Points on a hilly landscape, in no order, each with its height.
From any point a ball rolls to the lowest of the 2 points nearest to it. It stops when none of these is lower. Distance is the straight distance between rows; heights are no part of it.
<343> (h 177): [ 98 152 105 125 152 168 242 164 152  76 116 124 149 104 171 100 120 118
 140  96 133 107 130  81 173 103 123 136 115 158 184 154 151 156 121 147
  87 100  85 129 141 138 121 135 149 147 160 171 131 124 124  99 122 172
  68 144 167 187  95  98  92 130 116 173 102 110 102]
<803> (h 237): [101 199 110 130 136 108 169  87 101 151  98  98 135 165  98 171  79 138
 130 113 109 115 143  97 127 109 148  97 110 142 127 107 108 121 131 148
 119 140 155 141 148 136 142 124 138 148 112 119 178 109 104  97  83 169
  70 100 160 148  99 126 105  66 170 140 110  96 131]
<150> (h 312): [155 139 101 132 109 138 196 150 149 118  53 108  85 136 118 115 106 131
 166 163 141  93 166 104 196 119 118 101 116 145 156 119 111 160 160  97
  95  97 113 123  95 120 183 118 157 132 178 139 131 148 144 116  98 147
 187 119 102 109  98 108 110 126 102  98 126 121 145]
<535> (h 182): [132 149 124 111 140 178 221 183 184  79 116 145 124  61 130 111 150  96
 144 154 121 117 105 116 158 126 109 114 134 165 173 162 152 166 118 121
 100  93  81 120 126 121 160  78 138 130 163 169 110 157 137 149 129 145
 188 131 142 166  96 124  97 169 121 122 130 114 153]
<286> (h 500): [123 105 154 137 123 126  69 109 135 185 107 120  87 134 107 142 111 111
 141 181 126 151 196 128 122 115 127 124 136  79 147  90 109 122 152 109
 127 102 159  88 134 138 128 173 145 122 103 104 144 140 113 114 102 128
 184 147  65 109 150 133 211 136 108 102 149  88 138]
<738> (h 413): [ 74 183 113 134 158 138 192 117 123 127 137 139 187 136 154 115 113 108
 113  96 126 105 132 129  93 116 129 140 121 163 120 141 149 121  97 176
 106 123 118 128 170 118 105 134 110 146 119  99 136 114  92 118 126 166
  24  89 213 196 116 139 111 126 163 173 138  97 127]
<776> (h 345): [ 90 159 140 105 152  99 108 116  97 125 155 144 150 121 143 141 123 133
 129  78 108 165  94 123  96 158 112 108 126  90 113 169  90 152 122 122
 147 144 111 151 130 101 134 110 139 166 145 128 145 127 122 127 152 115
  43 122 134 135 129 139 124 104 145 123  95  99 146]
<639> (h 403): [137 100 149 113 120 147 114 154 135  49 171 187 143  99 104 111 176 113
 120 138 142 162  65 160 146 102 127 143 100 135 163 170 187 108 127 158
 135 126  83 131 117 163  95  91 141 101 106 157 134 133 127 144 149 127
  89 159 117 126 125 123 110 132 158 143 115 201 120]
<461> (h 631): [159 127 122 114 134 102  85 109 101 101 151 162 122 129 119 126 137 164
 153 132 116 159  74 134 135 144 139 120 117 104 130 137 112 144 140 111
 145 163 116 161 103 115 148  91 131 153 138 156 111 127 164 155 149 106
 112 159  84  74 135 119 108 109 130 106 102 175 119]
<890> (h 553): [104 114 140 133 112  84  38 146 114 131 171 163 167 115 122 143 137 146
 128  65 130 154 121 148  54 155  88  96 138  79  83 154  72 129 121 114
 127 137 126 118 136  87 113 118 128 108 121 118 143 146 120 118 188  73
  97 133 130 153 136 163 144 135 126 107 116  87 170]
<564> (h 294): [174 134 120 165 102 140 184 148 162 119  62 104  91 129  96 147 123 109
 163 184 123 109 132 109 198 119 137  81 113 129 152 101 149 149 152 118
 101 108 123  96 105 139 177 109 142 130 157 158 113 126 148 143  83 150
 243 118  88 113 105  99 108 123 115 116 160 121 159]
<961> (h 297): [131 128 131 122 127  99 100 113 106 143 152 115 146 148 114 139 119 145
 119 103 125 128 107 150  99 151 136 136 130 145  96 124 110 118 108 136
 157 149 155 148 122 124 127 121 125 132 102  99 115 112 126 135 138 110
 101  96 148 119 152 129 109  97 140 118 130 127 132]
<532> (h 382): [112 197 155 162 156 122 135 115 121 154  94 123 110  65 120 167 106 101
 120 158  87 136 137  95 124 152 112  75 148 131 107 112  88 151 105  99
  94 105 134 120 137  79 160 105 140 147 154 117 108 112 153 181  83 129
 194 111 130 140 129 153 149 152 132 110 164  83 180]
<287> (h 423): [148 137 109 116 119 126 153  84 101 146 106 111 110 166 122 128 129 149
 144 159 146 117 140 138 143 118 124 160  90 152 170 140 144 114 154 130
 135 135 147 157 106 142 118 117 133 147 125 114 134 125 142 116 122 141
  88 107 112 105 108 107 108  99 154 119 107 165  99]
<866> (h 262): [142  91 136  82 144 114  82 124  85 122 171 159 151 144 198 126 127 181
 124  56 105 144  90 126 100 180 122 138 134 115  74 152 105 142 106  74
 160 157  97 164 104  89 173 125 109 169 170 142 117 139 184 120 186  65
 110 141 111  86 143 143 118 150  90 114  66 146 112]
<168> (h 308): [126 173 105 144 123  94 116 124 116 116 124 135 147 106  53 173 111 129
 145 152 120 146  96 143 114 105 131  77 113 120 144 135 100 123 122 148
 111 125 140 138 131 101 142  77 130 125 110 149 150 128 122 152 114 133
 107 100 121 132  93 144 103  99 167 110 133 129 184]
<831> (h 652): [108 128 136 138 158 117  66  70  68 153 150 147 111 152 128 128 152 127
 117 145 126 174 127 151 118 141 130 163 113  91 146 159 106 127 136 128
 137 144 134 167 118 129 130 121 128 149 104 129 127 110 151 154 128 117
  80 147  73 113 164 139 174 114 150 121 104 143 104]
<810> (h 356): [130 159 128 140 138 164 214 130 144  90 129 125 157  96 144 122 118 117
 111 104 103  94 104  85 153 132 141 146 143 180 116 110 174 144  89 155
 124 165 143 134 147 149 145 121 108 127 114 126 113  92 123 122  98 166
 144 105 179 139 119 127  66 114 128 167 146 133  88]
<198> (h 617): [170  97 117 129 104 112  39 142 108  68 172 190 120 126  97 116 149 154
 153 131 155 167  77 168 121 134 129 120  95 120 137 159 121 108 137  97
 146 162 101 166  97 120 114  78 128 114 101 150 125 143 183 154 168  90
 115 142  84  83 122 144 108 119 136 100 120 204 128]
<294> (h 251): [138 133 132 128 107 109 128 134 135 157 101 104 138 131 121 136 112 136
 128 121 135  99 143 135 110 140 133 121 140 139  94 102 106 129 132 105
 122 129 149 121 122 126 131 127 136 117 125 103 133 138 109 116 113 126
 139  89 146 118 114 127 117 115 113 119 128 114 150]
<861> (h 390): [ 86 197 123 133 165 170 191 103 121 142 120 124 145 138 104 136 119 105
 102 134 122  96 154 108 130  91 101 138 122 167 152 134 155 106 114 154
  81  99 124 137 171 136 105 131 120 155 117 112 144 113 124 136  84 177
  86 100 188 204 109 133 128 135 173 154 133 103 139]
<189> (h 395): [142  83 152 143  98 119  42 148 145 130 178 151 131 123  91 112 161 109
 111 145 151 136 138 167  98 122 131 137 138  76 118 118 141 107 138 146
 157 113 143  91 128 156  78 166 124  74  84 115 147 141  98 123 155  98
 166 147 101 125 152 145 168 150 115 116 142 132 123]
<1009> (h 393): [119 161 112 102 143 134 151  68  77 110 129 142 125 165 129 131 120 147
 146 124 130 148 100 134 145 123 137 152  90 140 152 165 124 128 135 146
 135 147 123 174 118 120 136  92 135 169 129 145 134 122 137 123 138 154
  22 119 140 119 112 115  87  91 162 127  76 150 112]
<785> (h 505): [139 118 159 130 141  94  59 121 100 132 141 170 119 105 134 142 132 123
 148 146  96 179 116 118 131 142 147  89 148  69 113 103  98 165 133  94
 143 154 130 106 126 116 141 122 142 145 147 150 112 102 142 172 133  96
 167 183  69  84 159 140 161 138 109 108 140 118 131]
<130> (h 641): [156 129 118 133 141 103  83  67  73 148 128 149 102 156 147 155 139 146
 158 158 111 165 119 146 137 156 138 129 112 122 135 142 103 132 146 107
 137 158 138 178 105 108 152 106 135 159 129 144 106 122 188 165 135 117
 126 163  58  81 145 131 132 104 138 106 110 154 104]
<145> (h 276): [114  96  90 104 117 172 198 158 152 110 122 111 156 161 168  80 149 116
 138 102 180  87 134 130 148  92 138 200 108 184 164 172 176 120 136 158
 114  90 103 138 126 130  93 166 133 116 134 133 118 145 120 103 145 147
  34 118 169 170  99 110 121 138 121 177 109 164  90]
<546> (h 355): [122 156 124 147 133 161 218  99 120 132 131 118 141 145 141 125 117 118
 101 110 122  89 122 109 163 116 136 170 132 185 133 115 165  97  99 179
 128 140 144 154 156 152 126 140 101 148 115  90 114 101 119 131  99 172
  99  84 196 159 134 126  81 125 168 162 157 152  88]
<684> (h 311): [160 123 120 129  99 127 122 182 178  99 130 143 127  75  82 124 144 104
 145 166 141 124 108 148 114 124 118  73 116 129 135 139 133 141 135 114
 119  85  94 107 110 111 144  89 148  96 127 159 119 165 123 149 138  96
 202 116 120 132  96 153 120 168 117 106 150 124 183]
<649> (h 274): [120 176  97 142 112 109 129  89  85 154  98 109 135 149  59 173  97 155
 138 138 124 127 145 135 105 114 119  78 105 110 117 122 101 130 138 145
 114 134 164 129 120 113 134 114 135 128 108 131 177 122 117 130 100 132
  98  98 135 136  92 137 116  84 161 123 124 106 171]
<463> (h 420): [ 76 159 152 138 165 163 148 131 123 109 168 155 152  92 156 107 154 105
 100 118 118 154 119 134 128 121 124 150 153 119 128 157 156 134 112 176
 112 137 114 119 155 146 108 142 124 145 115 127 128 105  94 138 133 143
  82 145 157 166 151 128 147 150 158 156 134 113 109]
<739> (h 109): [ 94 109 135  96 138 140 141 152 129 135 142 116 169 128 221 101 124 149
 104  44 138 112 128 108  96 167 117 160 151 149  66 137 113 129  98 109
 152 133 100 138 132  89 123 163 123 138 146  92 110 149 115  97 178 107
  84 115 183 139 147 128 116 141  99 143  98 100 123]
<593> (h 583): [161  86 115 125 117  79  10 142 107 137 153 142 110 149  98 134 135 166
 136 112 158 119 131 179  55 167  96 113 130 108  99 165  76 102 119  86
 120 115 120 145 104  70 119  88 109 117 119 108  87 152 160 146 183  69
 149 111  96 127 137 164 137 146 132  98 128 129 168]
<93> (h 363): [103 220 129 155 178 126 169 100 105 132  88 135 103 101 102 172  99 115
 143 146  96 136 127  91 144 136 109  80 129 142 144 134  97 161 116 120
  89 109 131 160 139  97 167  85 134 166 158 134 122 118 153 178  86 150
 139 120 126 143 111 137 122 131 154 117 139  80 159]
<312> (h 401): [126 175 140 153 134 103 114 109 120 161 107 113 141 111 126 174 103 112
 124 130  91 141 128 100 116 149 138  73 148 127  91  80  86 142  99 109
 123 136 159 119 146 108 163 112 110 129 129 115 102  81 146 160  89 131
 201 119 117 138 145 136 133 122 122 109 167  93 176]
<934> (h 384): [130  61 146 129 115 154  84 115 120 141 167 152 142 167 124  84 166 113
 103 137 152 132 124 162 129 104 126 212 128 139 142 154 187  73 121 158
 154 131 133 138 125 156  69 167 115 102  91 102 125 145 120 116 151 136
 103 136 114 122 150 112 150 136 139 145 130 189  68]
<762> (h 354): [139 115 122 121  91 135 148 187 184 112 123 126 141  85  98 135 146 119
 139 151 132 122 131 128 122 109 119  90 125 139 121 119 153 139 117 136
 126 104 136  86 125 144 132 115 140  79 125 150 132 144 104 105 121 124
 193  99 136 136 108 122 125 148 125 123 158 118 156]
<818> (h 475): [128 105 138 128 131 121  44 141 147 181 123 130  98  97 113 124 136 109
 121 158 149 134 187 146  95 129 105 121 153  79 127 116  91 128 150 105
 120  77 134  82 135 100 111 155 138  98 133 106 134 159 112 134 144  97
 187 137  94 133 141 148 203 168 104  90 148  83 172]
<246> (h 189): [149 106  95 115 101 156 202 149 155 118 119 107 137 147 135 108 143 122
 123 115 158  61 116 137 145 105 127 189 113 197 163 140 183  94 122 141
 129 116 126 147 124 147  94 130 117 115 124 112 115 153 120 116 128 155
 107  95 185 154  96 118  92 142 133 150 129 164  98]
<11> (h 364): [153  68 132 104  82 103  85 179 167 138 148 120 135 133 115 107 141 143
 118 131 161 125 145 146 117 127 120 135 140 112 105 108 152 110 138 114
 158 119 140  83 113 156  80 166 130  72 120 123 119 156 102  86 155  95
 184 132 114 103 138 114 137 144  91 110 139 152 117]
<316> (h 349): [163 135 114 101 155  95 101  98  98 159 132 122 114 149 168 161 119 173
 139  82 103 126 102 142  93 171 120 135 126 160  92 152  80 134  93  86
 134 131 130 199 120  65 176  94  97 172 146 115  75 139 189 164 166  98
 124  89 125 103 147 151 112 133 130 107 109 122 150]
<918> (h 338): [125 190  99 132 162  80 121 123  99 121 101 132 123 100  89 170 102 121
 163 144 103 132  94 133 110 129 120  64 121 122 127 138  70 152 125 120
 115 133 115 168 120  71 171  67 132 157 142 146 134 133 149 189 108 136
 129 114 122 134  94 155 110 116 166  91 125 102 212]
<449> (h 314): [132 126 119 108 123 135  94 164 151  54 152 177 137  82 105 106 162 105
 147 153 155 150  89 166 112 120 105  93  99 117 177 190 114 144 141 124
 118 107  76 145 105 107 112  59 125 120 120 174 136 166 143 158 158  96
 113 134 104 131  89 166 122 163 152 105 119 168 185]
<303> (h 296): [ 97 107 145 123 128 125  84 138 120 114 149 154 138 132 117 100 153 115
 134 130 148 155 144 153 117 103 132 140 116  78 158 157 123 125 149 150
 122 117 115  95 131 137  78 155 144  99 111 166 176 137  86  84 144 127
  68 167  89 145 123 133 162 142 132 153 100 114 116]
<361> (h 310): [163  69 136 120  80 119 144 174 177 149 114  90 121 142 128 117 130 137
 121 133 143 121 153 119 139 126 149 138 140 129 107  89 162 111 140 123
 156 135 157  74 121 169 113 163 121  79 126 114 134 123 102 101 119 127
 202 134 123  99 129 103 129 133  85 117 146 148 117]
<473> (h 269): [163 100 117 108 123 163 197 115 141 128 128 109 124 127 152 113 143 144
 122 117 155  82 110 126 160 151 132 186 132 208 124 138 177 114 106 135
 151 127 135 165 139 134 124 116 128 131 127 109 100 135 159 127 136 145
 144  96 155 120 123 125  79 122 115 146 145 173  92]
<602> (h 250): [124 150 114 111 136 131 162 190 186  66 119 157 137  72 103 112 151 103
 140 151 133 123  97 157 134 114  96  96 120 128 177 183 127 149 121 134
 107  82  70 129 123 111 147  77 143 119 162 169 133 179 116 151 140 107
 149 117 133 145  83 142 105 174 144 109 118 121 174]
<997> (h 520): [129 113 131 138 133 126  69  90 101 184 131 101 105 160 111 140 124 120
 120 168 129 144 170 136 129 125 129 169 128  98 131 108 117  95 151 125
 134 132 182 135 136 147 108 157 126 143 108  91 137 113 126 136 110 129
 157 133  90 104 150 128 183 111 139 116 135 125 115]
<195> (h 539): [116 107 158 136 117  74  23 127 110 133 179 141 150 124 118 137 126 145
 119 102 121 158 125 153  74 156 131 111 146  64  75 119  86 119 133 124
 142 156 145 100 138 116 110 144 136 114 104 113 133 115 121 122 160  81
 129 150 114 124 153 156 161 118 114 113 128  96 142]
<60> (h 370): [ 95 175 124 109 144 116 159 109 100  94 119 126 127 128 127 134 122 145
 145 108 110 147 103 123 135 123 131 110 101 123 152 158 103 157 141 127
 136 137 110 150 120 111 144 116 135 155 140 164 149 121 111 124 131 140
  44 126 140 133 116 119 104  95 145 140  95 116 130]
<314> (h 443): [161  81 115 125  91  96  41 133 148 189 112  97  94 155 104 146 124 145
 126 144 159 116 179 158  80 143  99 140 143 114 101 101  95 110 138 100
 136  86 156 106 122 105 102 149 119  99 121  91 102 153 142 134 146  91
 219 121  95  97 139 147 174 152 100  80 150 107 161]
<412> (h 98): [ 98 173 130  99 154 141 176 134 149 126  92 133 119  96 161 121 108 124
 139 138 135 107 153 107 145 126  97 130 119 155 147 152 105 153 139  87
 105  81  88 147 132  84 158 118 138 154 186 127 117 152 137 136 111 127
 126 116 144 160 111 138 136 143 121 114 113  83 154]
<458> (h 337): [ 95 159 131 138 123 153 166 155 150 133 128 124 163 114 108 129 132 101
 112 149 113 124 158 117 127  74 127 104 132 129 144 115 176 122 117 187
  89 117 142  89 164 160 115 163 128 104 102 152 171 111  72  90 110 167
 129 122 161 173 118 107 140 141 150 170 162 100 139]
<217> (h 348): [118 119 145 135 116 136  71 131 130 116 152 147 143 123 103 122 151 116
 116 144 143 145 132 165 109 109 124 140 129  92 134 152 131 112 138 151
 132 118 143 116 134 150  92 145 135 111 106 135 148 142 101 122 147 101
 116 137 120 131 123 143 165 138 141 128 128 130 138]
<202> (h 245): [171 125 104 162  96 101 155 158 156 111  78 133 109 109  80 142 108 107
 174 182 124 134 106 115 164 126 142  49 128 107 122  88 111 164 148 122
 117 129 119  94  96 132 182 106 143 113 162 152 125 124 130 142 107 118
 233 152  95  83 101 120 118 137  99 106 147 122 176]
<774> (h 161): [174  92  98 156  57  77 127 175 167  91 109 128 126 124  50 146 127 129
 154 153 125 138 109 145 125 112 149  39  99  98  97  89 129 134 133 138
 142 132 127  92 103 142 144 100 131  73 119 154 119 128 117 143 118 127
 229 123 111  86  92 139  96 116 118  91 161 139 172]
<220> (h 362): [180  83 108 122  73 116 159 172 177 145  75  81  94 148 134 113 123 159
 140 133 152  81 153 110 151 131 133 115 124 148 111  79 139 119 140  89
 136 105 140 107 111 138 135 132 126 100 146 106 126 152 134  98 114 114
 218 104 115  79 113 108 109 145  83  94 145 134 144]
<993> (h 454): [169  90 109 132  97 151 170 109 128 149  96  86  86 163 138 126 129 144
 137 139 128 100 149 104 179 122 155 176 120 148 152  99 160 103 155 127
 140 141 164 135 113 169 127 146 131 134 135 112 139 136 133  96 103 156
 125 125 113  96 121  97 122 103 116 130 123 169  68]
<504> (h 298): [108 143 143 152 134 165 198 146 142 105 127 114 140 121 116 135 129 103
 123 137 111 127 144  99 166  83 152 138 146 124 160 115 187 125 121 174
 109 138 130 100 140 185 125 153 128 122 116 164 146  96  99  98 113 165
 129 140 163 165 124  91 122 133 129 178 136 132 104]
<880> (h 412): [ 90 174 130 116 169 149 154  80 105 159 108 114 125 139 132 141 104 120
 105 151 128 121 166 134 129 103 102 150 119 135 154 153 128 103 139 144
  97 104 131 141 146 122 112 146 141 158 136 106 139 126 129 121 109 148
  64 121 145 175 121 137 162 129 165 136 121 115 130]
<825> (h 154): [138 120 143 134 102 121 135 160 155 117 148 120 150 100 111 130 106 128
 106  93 121 142  94 120 111 137 155 108 142 128  71  79 142 132 110 146
 166 158 149  89 134 162 124 146 115  96 114 136 123  98  92 110 118 122
 172 116 164  98 138 118  96 115 114 146 151 145 134]
<494> (h 482): [146  65 123 113 114 144 129 113 140 175  96  86  82 176 181 101 133 144
 122 136 152 108 174 120 170 122 132 204 130 139 151 111 150 108 160 102
 157 133 140 140 121 158 110 177 127 130 123  97 134 159 133  93 124 141
 129 148  93 109 151 107 158 117  93 127 125 148  62]
<589> (h 508): [ 96  93 128 106 134 138 117  94 111 173 101  97 103 174 171 101 109 122
 127 108 135 112 185 119 137 110 136 179 140 126 152 125 114 122 163 106
 134 120 132 128 126 132 117 185 135 135 135 108 147 138 110  72 118 145
  68 156  98 125 133 113 166 116 113 150 103 113  93]
<790> (h 247): [118 149 133 142 145 201 228 138 144  96 121 121 118 126 177 108 131 105
 127 132 120  98 144  80 191 107 149 153 139 150 176 120 182 152 130 152
  97 128 109 105 137 166 132 150 136 139 131 158 127  99 132  98  95 193
 108 162 151 167 122  95 121 135 108 188 131 128  67]
<679> (h 320): [156 128 109 120 123 155 238 150 146  78 123 117 136 116 142 143 120 145
 132 106 117  95  71 110 176 137 145 140 128 202 137 134 166 125 101 142
 138 143 129 148 134 146 154  92 117 122 123 134 102 138 155 146 127 147
 146  86 176 119 105 108  35 124 136 158 136 176 104]
<502> (h 204): [104 114 130 123 147 164 159 116 128 130 141 113 135 127 235  98 111 144
  79  56 136  88 146 100 127 178 125 178 178 171  69 111 130 139  92 108
 161 169 111 137 145 110 132 164  98 148 128  84  90 130 142 106 146 135
 115 131 189 141 158 132 108 144  79 169 126 132  76]
<944> (h 266): [131 126 122 132 138 138 149 101 117 168 129 101 134 156 204 121 105 140
 102  86 132  98 156 116 140 166 134 184 156 165  89  98 117 119 115 131
 160 168 140 155 140 136 143 150 103 153 118  75 106 112 140 114 133 148
  98 119 178 128 175 117 124 112 103 152 113 134  88]
<717> (h 36): [173 105 115 137  87  79  99 149 145 115 128 124 141 115  71 148 101 147
 138 107 111 138  89 132  93 137 149  55 127 116  80  78 119 137 103 144
 149 154 157  98 121 134 138 113 128  87 124 140 127 104 116 139 127 109
 189 110 145  88 126 139  89 118 123 112 155 141 157]
<417> (h 396): [ 72 176 173 152 171 146 148 152 129  77 180 159 167  71 129 125 141  85
 102 131  83 176 112 121 114 117 136  91 153  87 122 130 137 146  88 181
 104 151 121 103 180 149 111 136 116 128 108 150 158  87  79 135 129 142
  96 150 164 177 141 132 142 143 159 161 145  94 132]
<385> (h 421): [149 147 140 165 113 106  96 104 126 168 106  98 100 126  87 163 109 118
 126 163  92 140 139  99 125 123 146  78 122 108 110  59 116 128 127 135
 124 138 180 101 122 125 133 124 131 109 125 115 128  76 117 135  83 135
 204 129  98 104 152 116 149 110 126 110 163  96 154]
<62> (h 238): [125 156 104 131 122 109 147  85 103 170  62  89  73 181 129 149  77 153
 151 147 127 109 178  81 164 126 137  95 122 120 129  92  72 146 176  90
 112 128 146 128 103 117 154 129 141 147 157 112 168 125 133  91  99 135
 100 134 119 121 116 116 145  93 108 101 117  78 139]
<344> (h 405): [181  89 117 142  82 112  98 139 176 170  91  92  85 127  98 145 132 129
 135 178 141 116 154 142 123 140 124 110 128 132 116  77 149 121 147  99
 134  87 160  97 117 135 136 139 125  96 134 100 103 134 134 136 114 113
 252 112  95 104 127 129 152 143 102  86 167 125 152]
<57> (h 246): [ 88 121 108 116 131 166 185 150 151  97 125 116 150 130 193  91 135 123
 131  93 143 113 131 108 144 108 134 167 121 159 150 157 160 148 135 147
 119 104  92 128 134 127 111 154 146 130 157 163 126 133 121  98 124 154
  37 151 161 150 114 102 116 143 109 178  85 131  71]
<341> (h 371): [ 97 188 155 163 144 157 159 139 139 109 153 145 155  72  73 155 148  69
 111 167  87 161 144 115 114  93 123  77 121 102 144 128 147 131  97 192
  77 122 133  99 163 166 137 126 126 119 111 177 170  89  80 139  92 164
 134 140 156 177 137 129 149 122 168 156 162  92 152]
<915> (h 480): [126 112 175 130 153 137 100 128 135 130 170 159 139  99 165 130 141 120
 110 138 101 161 107 118 131 146 139 136 160  99 111 114 134 153 120 127
 155 150 130 105 145 146 128 152 125 133 129 138 111 100 121 165 134 110
 196 184 113 106 174 127 167 140 110 135 151 115 104]
<235> (h 236): [142  88 147 148 104 136 114 132 161 153 142 107 140 129 138 123 116 134
  93 116 129 136 132 113 132 148 160 136 165 131  72  49 152 114 105 135
 166 157 168  89 141 171 105 175 103  92 107  98 114  93 100 101 116 132
 198 130 158 116 169 113 118 120 104 138 159 159 100]
<873> (h 200): [104 174 107 119 136 123 168  89 101 174  72  73 113 175 125 148  78 148
 121 116 137 107 168 108 140 122 139 110 113 138 123  92  96 135 147  99
 112 124 144 143 124 119 139 140 131 157 146  93 165 123 119  79  92 159
  64 106 156 138 104 124 117  74 117 117 120  92 136]
<365> (h 601): [152 100 127 138 104  72   9 133 109  99 172 171 115 146  99 114 146 165
 146 132 164 147 105 176  87 137 112 117 122  90 121 147  92 121 147 106
 140 143 114 138  97 107 114 103 123 106 110 138 131 155 158 132 169  76
 125 146  75 110 136 163 134 118 123  95 108 168 139]
<837> (h 317): [123 135 135 110 152  79  74 117  82 124 159 143 142 141 144 159 121 164
 133  56 106 141  72 142  72 192 123 118 131 118  81 174  64 139 102 103
 138 156 119 173 115  68 157 101 111 164 147 126 117 129 169 151 181  81
  61  98 133 136 134 150 108 117 148 114  92 113 151]
<324> (h 568): [135  91 128 113 109  90  36 164 148 142 172 146 141 116 124 136 146 160
 113  87 143 134 113 165  50 155  93 125 148 104  87 153  84 100 102  94
 140 108 102 137 136  81 112 115 118 104 120 104 101 166 139 139 202  55
 158 110 125 137 146 170 151 164 115  96 140 114 169]
<327> (h 359): [143 132 131 117 132 137 139 169 147  43 150 187 133  86 100 124 174 115
 161 151 130 158  51 150 156 119 125  84  89 128 171 188 148 138 127 138
 120 136  75 150 112 142 125  56 135 128 124 181 118 157 153 181 143 122
 111 157 117 127  97 139  88 135 155 116 114 177 146]
<647> (h 186): [118 138 126 107 138 138 168 135 136 128  99  97 127 128 175 120 110 143
 134 107 133 106 151  94 140 132 130 137 140 140 140 116 115 143 152  93
 133 124 122 141 127 114 142 125 138 145 161 128 124 144 116 110 128 129
 118 125 134 122 126 109 115 122 102 123 119 110 122]
<505> (h 95): [116 154 128 119 133 171 240 177 171  60 106 126 139  93 145 105 128  98
 149 128 113  96 121  68 178 102 133 111 123 152 176 156 166 159 119 127
  94  99  97 106 124 151 161 108 148 141 166 188 129 142 125 117  99 170
 152 131 148 165  88  87  94 134 132 162 116 105 126]
<551> (h 536): [126 150 152 165 168 126  98  63 100 204 135 121 100 151 113 156 129 117
 102 165 117 146 163 138 118 128 126 167 143 125 121 103 116  81 126 120
 127 130 183 144 156 145 111 155 115 159  94  72 112 106 149 177 102 137
 160 123 107 143 176 146 172 115 159 121 154 129 115]
<932> (h 303): [ 97  84 131 130 146 154 100  91 102 157 135 135 120 183 137  76 156  93
  94 147 153 128 153 167 126  77 128 209 114 105 176 160 163  79 160 155
 132 112 118 133 139 150  80 182 115 125  96 117 156 133 119 121 141 147
  55 157  86 131 151 124 183 149 155 161 110 147  74]
<301> (h 318): [106 131 130 138 144 163 179 103 113 142 126  99 131 154 174 110 118 118
 113 108 131  96 155  98 161 121 143 195 137 165 124 100 167 120 112 160
 123 157 141 135 140 140 121 167 100 131 112  96 114 104 120 107 107 170
  81 119 178 156 145 110 120 111 130 153 143 145  71]
<188> (h 205): [102 101 132 105 137 160  90 104  98 124 126 146 113 164 120  93 156 117
 129 161 158 144 138 161 130  84 111 174  96  99 196 174 154 102 165 136
 112  97 100 120 106 156  96 150 142 133 120 161 174 136 122 100 137 141
  54 161  77 115 121 123 167 153 153 144  89 161  99]
<981> (h 522): [155 118 146 157 127  78  12 118 118 144 166 146 120 111  97 150 135 120
 131 146 106 169 127 138  87 146 150  77 145  64  98  91  86 138 139 126
 136 156 140  90 136 131 127 122 138 105 111 135 118 102 132 157 128  92
 166 172  74  95 166 148 166 124 111  98 164 110 156]
<579> (h 451): [119 116 164 126 160 161 128 118 118 121 175 147 147 103 175 114 164 114
 107 130 115 148 113 128 142 146 135 164 151 132 114 134 159 136 108 141
 149 143 122 136 157 143 114 137 129 138 113 127 113 118 129 142 149 118
 140 148 140 127 168 127 138 144 124 151 133 146  70]
<538> (h 662): [ 98 120 136 136 154 116  78  53  73 167 152 128 125 179 127 120 139 127
 113 127 119 154 141 165 115 135 137 184 129 100 130 139 130  92 141 158
 141 161 156 160 128 144 104 156 109 154  97  92 141  96 114 140 130 140
  57 137 121 127 170 132 163 108 168 143 101 136  71]
<921> (h 434): [138  53 138 118 114 155 119 140 127  96 168 153 150 135 125  87 171 128
 117 119 150 137  86 165 151 121 136 182 116 144 149 154 196  98 131 163
 151 151 114 122 126 168  88 149 122  99 108 132 108 131 124 135 148 132
  88 151 131 107 140 102 115 141 125 162 120 208  74]
<346> (h 201): [129  89 127  72 152 121 117 151 110 122 147 133 159 131 214 113 117 169
 103  34 112 110  94 113  94 183 119 135 146 155  70 151 111 148  98  83
 165 163 104 148 123  85 151 137 106 158 171 120 101 146 162 122 181  74
 128 122 164  91 134 126 103 145  76 130  86 124 115]
<374> (h 273): [132 159 116 141 133 121 157 121 133 153  48 100  80 153 131 129  86 135
 157 153 140 103 186  97 164 120 124  89 136 133 146  92  87 155 167  80
 104 103 126 130 107 106 174 131 147 149 181 130 138 139 143 115  80 136
 155 136  90 113 114 116 148 107 101  93 121  88 165]

Call two points neighbours if one is among the 2 nearest of the other. Go from one point of each pair to the other, from neighbour to neighbour, staying as low as possible. Name the highest point that can't be avoided.
<505> and <188> => <189>
<717> and <873> => <150>
<505> and <246> => <145>
<739> and <412> => <776>

For each start below, name every point that the ball comes to, in order.
<286> => <818> <314> <344> <220> <361>
<385> => <312> <532> <93> <918> <168> <649> <803> <873>
<494> => <993> <287> <1009> <60> <776> <837>
<831> => <130> <461> <198> <365> <593> <324> <890> <195> <981> <785> <915> <579> <463> <417> <341> <458> <504> <790> <343> <505>
<639> => <327> <449> <602> <535> <505>
